Points on a hilly landscape, in no order, each with its height.
From any point a climber takes the steepest step (rise divided by distance) to one of its 5 nearest points. It stops when none of these is higher. Distance is the straight distance between rows; heights are no part of it.
<149>: [176 149  89 101  94 215 116 132 179 128 150 149 167 147 156 175 149 129
 106 143]  h=563
<164>: [114 103 140 132 112 170 142 135 166 149 136 130 110  68  99 122 105 183
  88 171]  h=52
<97>: [129 152 128 123 157  42 130 165  83 108  79 126 132 164 128 124 145  96
 183  89]  h=598
<253>: [140 137 114 104 120  75 129 156 110  96  93 119 110 169 126 134 156  69
 163  92]  h=619
<17>: [132  94 129 119 113 165 128 113 133 112 129 145 149  98 138 126 133 130
 103 135]  h=307
<392>: [108  97 140 128 118 139 133 105 124 128 126 120 132 103 134 113 123 131
 109 136]  h=424
<72>: [132 147 116 118 131  62 127 153  93  97  88 118 126 165 131 124 149  84
 172  94]  h=609
<234>: [101 145 152 180 197  52 122 114  92 165 156 100 113 130  94 105  95 152
 161  97]  h=618
<424>: [133 153 128 135  70 216 133 124 186 131 162 153  89  83 108 147 110 202
  67 214]  h=94
<368>: [162 151  93 106  90 235 115 114 187 124 162 154 143 148 176 172 140 141
  80 181]  h=694
<428>: [140 129 124 124  97 198 117 113 174 113 163 163 133  95 147 160 125 154
  83 176]  h=470
<269>: [175 156  76  96  84 244 124 126 199 142 157 154 142 168 177 173 147 124
  85 172]  h=645
<353>: [150 140 112 115  96 213 109 110 182 114 170 162 133 117 158 172 133 152
  80 177]  h=605
<8>: [ 98 143 146 170 191  52 122 111  85 162 144 107 119 135 120 105 106 141
 161  94]  h=693
<281>: [ 94 138 140 160 153  87 126 101 122 171 145  88  98 120  99  97  91 147
 144 128]  h=182
<215>: [128  98 128 120 114 142 129 111 113 111 117 124 145 119 139 117 141 111
 117 126]  h=337
<639>: [124  95 137 126 114 167 130 115 148 120 139 149 135  86 135 129 124 149
 101 151]  h=172
<448>: [ 95  93 143 127 124 139 140 115 140 156 129 110 107  90 115 100 100 148
 112 144]  h=498
<274>: [128 141 126 123 132  74 127 142  93 108  84 122 131 158 134 116 145  99
 161 102]  h=692
<165>: [116 117 134 131 119 111 131 112 102 118  98 115 136 140 142 106 132 114
 135 117]  h=306
<587>: [144 141 113 112 167  34 131 175 102  99  89 135 116 160 126 149 152  56
 180  78]  h=701
<478>: [108 139 133 143 143  79 132 120  84 125  97 112 137 149 141 109 131 116
 158 109]  h=508
<337>: [160 135 110 113 103 207 114 113 170 107 157 158 161 121 152 167 140 139
  93 152]  h=719
<560>: [106 133 176 152 223  44 119 141  42 157 127 118 150 162 112  98 133 124
 188  79]  h=608
<623>: [151 120 109  98 111  94 126 152 115  98 105 122 110 172 124 137 157  57
 153  88]  h=552
<94>: [ 91 139 143 163 158  74 126 101 104 155 129 100 111 127 130  96  97 141
 146 117]  h=388
<63>: [142 136 110 104 132  62 127 163 108  96  94 126 107 167 124 140 154  54
 165  87]  h=599
<606>: [102 137 159 177 211  48 122 118  77 160 149 114 124 142 107 100 108 142
 168  90]  h=653
<426>: [ 90 106 148 138 133 119 138 108 135 165 134  94 102 103 114  96  92 145
 124 143]  h=736
<116>: [105 138 163 164 211  48 121 133  60 153 137 118 134 151 118 102 119 136
 178  83]  h=635
<109>: [175 124 102 106  97 196 124 142 161 112 145 147 171 133 138 160 152 117
 113 124]  h=521
<369>: [182 122  92  98  96 186 123 150 156 118 140 143 160 143 134 159 149 105
 124 107]  h=453
<409>: [ 97 101 148 135 124 123 135 104 128 152 125 109 112  98 125 100 105 138
 122 139]  h=559
<232>: [132 151 126 150  84 206 153 132 180 148 146 142  92  76  83 129 107 211
  68 204]  h=34
<465>: [163 105 108  98  95 166 123 146 136 107 128 135 157 144 125 144 160  99
 123 100]  h=383
<518>: [124 147 140 114 189  26 126 180  75 124  80 125 141 161 119 123 147  95
 190  82]  h=511
<462>: [134 144 125 125  83 205 120 121 187 125 172 160  99  91 127 154 117 181
  74 200]  h=244
<212>: [100 129 139 144 136  90 135 101  96 134 106 111 127 133 142  98 120 124
 142 117]  h=359
<20>: [161 108 115 110 103 180 128 132 147 109 134 147 169 124 133 150 147 119
 111 119]  h=439
<543>: [140 114 126 124 112 187 124 119 164 109 148 156 156  90 145 153 131 144
  96 156]  h=423
<182>: [103 101 142 135 119 122 131 100 117 133 117 115 130 115 145 103 112 124
 120 131]  h=431
<323>: [147 106 119 113 105 166 128 126 132 102 133 140 162 118 133 136 149 116
 112 122]  h=381
<445>: [130 140 138 143  94 196 149 138 180 140 145 147  99  70  95 134 102 202
  76 193]  h=83
<228>: [148 147 101 107  85 229 106 110 189 126 179 156 118 136 167 172 133 154
  61 200]  h=642
<632>: [133 124 134 125 100 188 121 123 181 119 160 159 117  79 123 151 113 174
  84 182]  h=252
<427>: [162 101 111  97  95 149 125 149 125 104 118 130 146 148 124 136 157  93
 126  94]  h=311
<379>: [ 88 117 143 144 137 105 134  99 130 167 129  89 100 111 119  93  93 145
 132 135]  h=529
<539>: [140 137 119 109 190  25 135 176  96  99  85 141 115 160 128 149 148  39
 188  73]  h=549
<294>: [107 149 142 158 178  56 128 123  68 143 111 118 137 148 137 109 121 136
 170  93]  h=659
<363>: [140 126 117 104 113  91 127 151 112  96  97 119 122 169 120 129 156  73
 153  94]  h=774
<293>: [ 91 145 147 170 164  74 126 107 119 169 149  87  99 126  89  96  87 152
 152 117]  h=291
<357>: [110 150 142 151 162  61 133 131  72 131  94 117 139 152 135 109 131 125
 174  95]  h=617
<442>: [126 116 129 124 108 113 135 126  99 106  97 116 135 149 137 117 145 101
 135 111]  h=179
<441>: [108 106 147 129 122 164 154 133 155 170 130 101 106  77  86  99  99 178
 102 160]  h=240

For each start below, name the point where the climber stops.
<17> -> <426>
<357> -> <8>
<215> -> <426>
<478> -> <363>
<228> -> <337>
<182> -> <426>
<164> -> <426>
<632> -> <337>

Call two points neighbours if one is among the 5 nearest of the other. Go from one point of each pair to the other, from neighbour to neighbour, staying as high as possible. Name the lowest point that can't be avoided.
<426> and <337> -> <215>
<8> and <587> -> <357>
<8> and <426> -> <94>
<587> and <363> -> <253>
